Points, in no order, along strands that fork and pass close to each other.
Two points are linked if the straight distance between their rows is under 103. Some points are linked to none.
moz: [-14 -41 -30 -23 -43 -10 -11  31 -64  36 -35 -29 -29 -12  -6  14 -10  45
 -11 -70  16  22]
turim: [-14  13  77 -44 -34 -23   0   2  -2 -46  28  66  19  11  -3 -22  11 -15
  31  41  -5 -22]
bak: [ 23   9 -46   4 -30 -17  12 -10  -8 -18   0  42  24  -2  14 -35 -35 -43
  -2  20 -12   5]
fano: [ -6   1 -29  29 -10  10 -17  28   0 -29  21  34   3  -6 -16  13  21 -28
  23  54  12 -25]
lize: [  9  -4   5  49  30  15  14  13   0 -14  25   2   2 -10  44 -25  27  27
   5 -28 -24 -41]
Kidi: [ 15 -13 -22 -10  16 -16  40   6 -11  57 -42 -36 -12 -23  -3   7  36  -4
 -41  11  -8  -4]
dase: [-24   1   1 -38 -28  42  25  20  17  -1  -6 -18  -4 -26 -40 -26   0   1
  19  10 -32   0]
siz: [-31 -38 -46 -33   4  -9  -6  30 -22  46 -21  -2 -10 -21  22  19  -3  42
 -16 -61  30  21]
Radil: [  7  26 -34 -11 -42   9   8  -5  25 -35 -12  30  16  23   8 -30 -41 -14
 -25   5 -12  20]
dun: [-16  -9  34 -50 -25  19  16  -4  27 -10 -10  24   8  -8 -18 -33 -38 -19
  20  44 -18  -4]
Rabo: [-57  56  28  51  11  19 -18  -6 -74 -11  61  47  12 -25  19  20  32 -66
  46  20 -29   4]
nilu: [ 16  -6 -15  -5   9   0 -20   3  27  26 -43 -48 -23   6 -22   7   1  54
 -32 -33  -3  37]
Fopu: [ 41 -18  -3  22  -3  42  -4  -8   0  -1  -2   3  29  14 -22 -31  22  14
 -26  39   1  -4]
pog: [ -7  21 -31  39  14  24  14   3 -16  27   9  29   4  11   5  16  34 -23
 -10 -24 -36 -12]
puve: [  8  21 -18  50 -10  14  -5  -3 -38   2  30  40  -9 -16   3  15  32 -52
  37  63  -2 -11]
lipa: [  7 -31  20 -30  26  20  26 -21   5   8 -54 -27  -9  11 -14 -14 -22  29
   3  11  11  -1]
Nulot: [ 25 -19   4   2  23  -2   6 -36  27  11 -10  19  25   4 -41 -20  14  -2
   1  38  15  22]
Vema: [-14 -23 -12  53  14  10  14  42 -36  21  45 -29 -11 -74  17   1  24 -20
  28  14   4 -14]
moguv: [-27 -27  27 -26  16  10   8 -11 -25  21 -79 -53 -22 -20 -17  -8 -26  59
  18 -21  24  -4]
Rusa: [ -9  60  28  19 -56 -15 -32  -3 -20 -14  67  69  10  -9  28   1  39 -12
  40  31  -1  12]
fede: [-22  27  50 -14   1  35  34 -34  37 -26 -28  33 -13  60 -11   3 -23  19
   5  -7  -7  -5]
Monov: [-43  23 -36  69  35  30  -1  18 -53   0  45  -5  12 -24   4  42  49 -35
   6   7  13  18]
zom: [  1  51  56  -7 -72 -56 -28 -14  -1 -23  51  64   9  44  11  -5  21   5
  34  28  23  23]
gasi: [  6  -8 -10  19  -3  -8  -3 -15  27  27  61  33  25  -1   2   4  29 -36
   1   3  11 -17]
fika: [ 42  -1 -29 -21  -9  13   2  -7  28 -40 -22  -2  -2  42 -14 -22 -49   5
 -27  11  -6  29]
Nugu: [ 22 -26 -17  -2   2  39 -23  15 -28  39 -52   0 -22 -13 -26  -8  17  25
  -1  19 -10 -23]
bobu: [-14  25  21  17  11  29  21 -11  31  12 -38  37 -12  19  11  -5  -6  33
 -21 -30 -11  14]
bizuz: [-68  25 -19  54  34  26 -16   6 -61   2  81  10  12 -25  41  44  27 -75
  23  18 -14  29]
fasul: [-32  75  45  38 -49 -19 -38 -10 -33 -18  21  73  20   3  -3  -1  24 -32
  41  33 -36  -2]
Las: [  1  54  81 -18 -54 -44 -18 -43  34 -34   9  38  12  53   9  -6 -13  16
   7  44  11  43]
Losul: [  5 -43  36 -69  20 -17 -54  16  10  21 -44 -98 -21   0 -19  40 -37  52
 -44 -15   6  46]
nobik: [-17  41  52 -12 -18 -15 -30  10  -4 -34  20  70  20  -3  -2 -18  19 -30
  25  22 -37 -43]
ral: [-13 -49 -32  19   5 -77 -11  26 -50  41 -52 -50 -24 -13 -14  50  43  37
  -1 -54 -25  -4]
Fafu: [ 16 -49 -27  15  24 -23   4  48  -8  40  40 -34 -17 -58   5   0  21  -6
   3 -20  -6  -8]
gebap: [ 37 -44 -16  31   3 -16 -38  17  -1  54 -22 -44 -20 -10  14  -7  14  43
 -22 -31 -35 -23]
pitur: [ 49   0  34  20  20  -6  19  -4  31 -49   0   4 -28  27  11 -22 -30   6
 -13  -6  -1 -28]
mam: [-15  57 -12  36 -15 -37  13 -28 -12   3 -17  36   3 -25 -12  -4  -8 -62
  39  16 -30  -4]
pidok: [ 24  -3 -27  17 -11  32  20   7 -45   0  -1  15 -26  25 -15   4 -21  -9
 -17 -52  35 -21]
Tadi: [  4 -13  12 -36  -6   3  -9 -21  83  16  23 -13  11  24 -26   0 -26 -13
 -15  11  11  22]
sobu: [  0  21  30  -2 -35 -34 -17 -34  44   8  54  36  36  37 -21  10  35 -41
   4  25  13 -10]
sorog: [  4 -64   9 -53   5  -7 -39  10 -27 -25 -44 -75 -16  52 -15  26 -28  58
 -18 -48  10 -26]
tutek: [ 18  10 -21  -2   1   7  30   8  33 -17   8  15  -9  34  31  20  27 -11
 -30  13  11 -34]
bofo: [-17  10 -83  38  12  -4  -5  -4 -30  40   9 -37   6 -28   9  13  16 -40
  35 -15 -59  -6]
Maka: [ -1  -7 -27 -12 -19  -4 -12   0  70   5  35 -27  -2   0  -2   0 -28  -9
 -12 -31  27  -4]
zusum: [ -3   2   0  55  38  -5 -18  -5   1   8  16   2  17 -42  16 -21  17   3
  11 -23   5 -31]
tobo: [-15  35 -45  35  15 -26  17 -26 -24  17  19   5   6 -32  -4   2  10 -73
  50  -4 -44  -7]
gibor: [ 11 -78  27 -71  17  -4 -50  -3 -40 -23 -32 -99   3  60   2  52 -57  58
 -36 -25  22  16]
vone: [-26 -28  26 -43  -5  11  34 -12  33 -20  10  29   5  -4  18 -33 -32  14
  46  23   4   8]
Vegiz: [ 32 -34  39 -22  31  13  33 -23  24  -7 -27   4 -14  15 -33 -15 -17   7
  14  48  13  20]
mip: [ 31 -21   3  11  19 -15  43  10  10 -37   5 -23 -10   0  36 -33  -7  11
   1  -8  -9 -43]
zupi: [-23  -5 -13  19  11  14  -6  25   1 -39  -1  21  14 -20 -22   4   8   4
   5  24  53  -8]
deki: [ 12 -16  -5  -8 -14  35  20  -3 -18  20   2  52 -14  19 -23  -8 -23 -22
   1 -17  22 -14]
sobed: [-15 -11 -49   2  30  17  -6  24  -2 -27   6  50   2  -6  -6  11  17  22
  15 -13  37  13]
pese: [ 31 -66 -33  38  15 -38 -23  45 -27  47  11 -53 -10 -25  -4   7  34  17
 -13 -19 -35 -14]
rak: [ 44 -29 -11 -25   7  30  -5  19  -8 -15  -3 -11 -32  46 -13   8 -19  14
 -33 -39  29 -32]
mogu: [ 31  44  37  13 -31   1  16 -14 -14  14  43  24  17 -16 -16 -19  29 -56
 -22  22 -19   7]
lali: [-27 -18 -49   3  33 -11  -3  32  11  20   4  17  -6 -26   9  23  13  26
  -2 -41  37  21]
favu: [ -8   9 -21  32 -15 -14  60   9   7   3   6 -14  -7 -49  23 -14   9 -10
  10  24   0  19]
tomam: [  4  -8 -25   9 -26  15 -22  37 -76  51 -26 -29 -39 -31 -19  22  20  33
 -17 -52   2  19]
Pado: [  1  31  -3 -28  -1   2   5  -2  41 -40   7  34   8  17  61  -2  11   7
 -14  10   2 -35]
Vuv: [-12 -65  -4   5  26 -52 -11  -1 -30  29 -66 -53 -15   5 -20  19  21  60
  10 -48   7 -17]
Vovur: [ -7  46  37 -33  -3 -16   2 -50  45 -45   2  20  36  17  53 -16   1   6
  -4  20  20 -12]
nupi: [ 14   3 -32  37  -7   2 -25  13  33  47 -12 -18 -25 -18  10   4   7   3
  -4  -2 -20 -18]
Nud: [ 26  36  -4   7  -1 -26  48  -1  12 -45  16  13   1 -24  28 -15  15  -7
  -9  32  22  25]
bafes: [  7  23  61  -8   3  -9  17 -14  38 -45   2  46 -21  37   8 -10 -35   1
   0 -14  -3 -10]
tira: [ 26  38  36 -21  -8 -16  32 -15   4 -39  18  57 -15  -7  26   0  21  -3
  15  41  44   4]
fono: [ 20  28 -32  32 -11  18  -9  22  30  17 -25 -21 -38 -11 -12  16  18  28
 -21   8  -5  25]
Livi: [-17  43  33  49   3 -15   9  -7 -55  15  50  48  -6 -26   7  32  40 -71
  43  43 -19   8]
Dubo: [ 24 -43 -22 -10   3   5 -30  27 -13 -32 -20 -46   0  38 -19  -7 -15  40
 -27 -43   7 -29]
zefo: [-10 -36  46 -40  23  23 -25  11  34  19 -28 -70 -11  -4 -37  21 -60  27
 -32   9  30  47]
kot: [ -9   4   8  14 -20  18  10 -27  28  27  33  35  30  -4  30 -25  19   3
  11  10   5  -2]
nizu: [ -2  25  35 -28 -27 -29 -27 -35  79   6  22   5  23  16 -29  11   3 -37
  -8  39  14   2]
dugod: [ -1  48  27  -9 -45 -45  29 -32  10 -18 -12  23  16  17 -12   0  -4 -65
  -7  45  11 -19]
Duvop: [-24 -22  -9 -67   1  15  24  17  22 -20 -38 -25  -5  16  25 -14 -63  10
 -11 -13 -23 -22]
bod: [ 38  39  40   2 -18 -31   4 -50 -18 -14  27  58  16 -12  23 -31  21 -14
  27  34  27   1]
lavif: [  4  39  31  20 -18 -16  17   4 -26  29  70  31   8 -31 -12  14  51 -75
  12  43 -35  22]
zam: [ 30 -25 -12 -49  11  25 -11  -7  28 -37 -18 -62  -4  59 -13   2 -68  26
 -31 -12   1  25]
rade: [ 46  16 -11  25 -26  34   7  -9 -25  -4  37  14  30   1 -20 -21  30 -29
 -24  36   8   4]
Tevut: [ 29   4 -55  44  18  27 -17  19 -35  -5  16  -5   9  19  -6  -5  31   3
 -21 -38 -41 -10]
sabu: [-15 -12 -13 -32  -4 -10 -17  10  55   4  -3 -64  -7 -13  24   3 -37  19
 -18 -42  26 -12]
von: [-13  10 -24  33  46 -27   1   1 -16  18 -32 -23 -11 -42   3   3  14   6
  15 -39   6 -32]
foler: [ 20 -47  13 -59  49  25 -18 -11 -13 -29 -22 -81   2  68   1  45 -85  38
 -18 -18  13  42]
befem: [-15 -36   9  19  41 -16  18  15   7 -11 -10 -34  20 -29 -30 -15   9  28
 -14 -23  29  12]
dukip: [-21   0 -86  51  28   1 -19  15 -68  40   4 -47  -3 -13  25  40  41  -4
   8 -23 -49  17]
mikan: [-14 -17 -17  -5  30 -25 -10  -5 -42  22 -69 -39 -16 -36 -11  -2   9  44
  29 -53   5 -21]
naru: [-15 -17  -8  27   2  10  47  19 -42  20   7 -31   4 -68   1 -17  24   1
  10  15  25   5]
Gar: [  9   7  57 -47 -48  -9   9  -5   9  -2  30  41   4 -16 -22 -30 -10 -38
  27  50  -4  -2]
guga: [ 29  -7 -59  18  -2  16 -25  25 -27 -37 -16 -31  15  16 -26 -19   9  33
 -21 -34 -19  -8]
kera: [-11  44  -5  11  -4 -39  11  -9  18 -22 -37   9   3 -30 -21  -7 -22 -52
   2  28   1 -22]
sove: [ 11 -36  15  -4   9   7  16 -18  40  16  12  40   2  -3  34 -41 -24  25
  17   5   1  19]
Vup: [ -7 -40  -5 -33 -10 -23 -31   1  27  30 -36 -93  -7   9  -6  14 -40  40
 -34 -43   7  19]
Noze: [-20 -16   0 -49 -20  34  19  40  26  -7 -28 -43 -18   4  -5 -14 -29  29
 -22 -20 -43  -2]
Meza: [-23 -41  32 -51  20  50 -17  -5  44  -1 -14 -38 -10  31 -26  31 -65  19
   8  25  35  21]
Reves: [-24  -8  31 -64  37  26  17 -10  31 -24 -36 -13  13  18  53 -12 -58  26
 -24  -6  -8  -8]
Rab: [-25  27   4  23  27  25   7   0   9  12 -19  46  14  20  -7  16  35   4
 -28 -25   0 -13]
gevis: [-16  39  85 -42 -11 -15 -21 -64  33 -33  -8  40  42  43  28 -10 -14  14
  10  42   9   6]
Rutaz: [ 12  25  -4 -27 -13  11  29 -19 -13  16  26  62  -3   4 -10 -15 -20 -43
   0 -42   1  11]
gopin: [-45  26 -82  67  25  36 -23  14 -50  17  28  -6   7  -2  18  46  32 -27
   6  -3 -32  36]

A fork is a point with three links, a tip a point with one. Leave the first point through the second and follow the links. Name the first fork or tip that comes.
Nud / favu => Vup
pitur / bafes => Dubo
bizuz / Monov => dugod
tutek / Pado => dun
nilu / fono => bod
mam / tobo => Livi

Follow the links from the first point to the second, and from the first to the third. Name the last point that the two ways share.
tobo / lali / mip => Livi
Rabo / ral / pidok => mikan
Vegiz / fano / gopin => Livi
fano / ral / bobu => mikan
nilu / Reves / zom => dun
nizu / zom / Duvop => dun
pitur / deki / foler => Dubo
Meza / Rusa / Vema => Vup
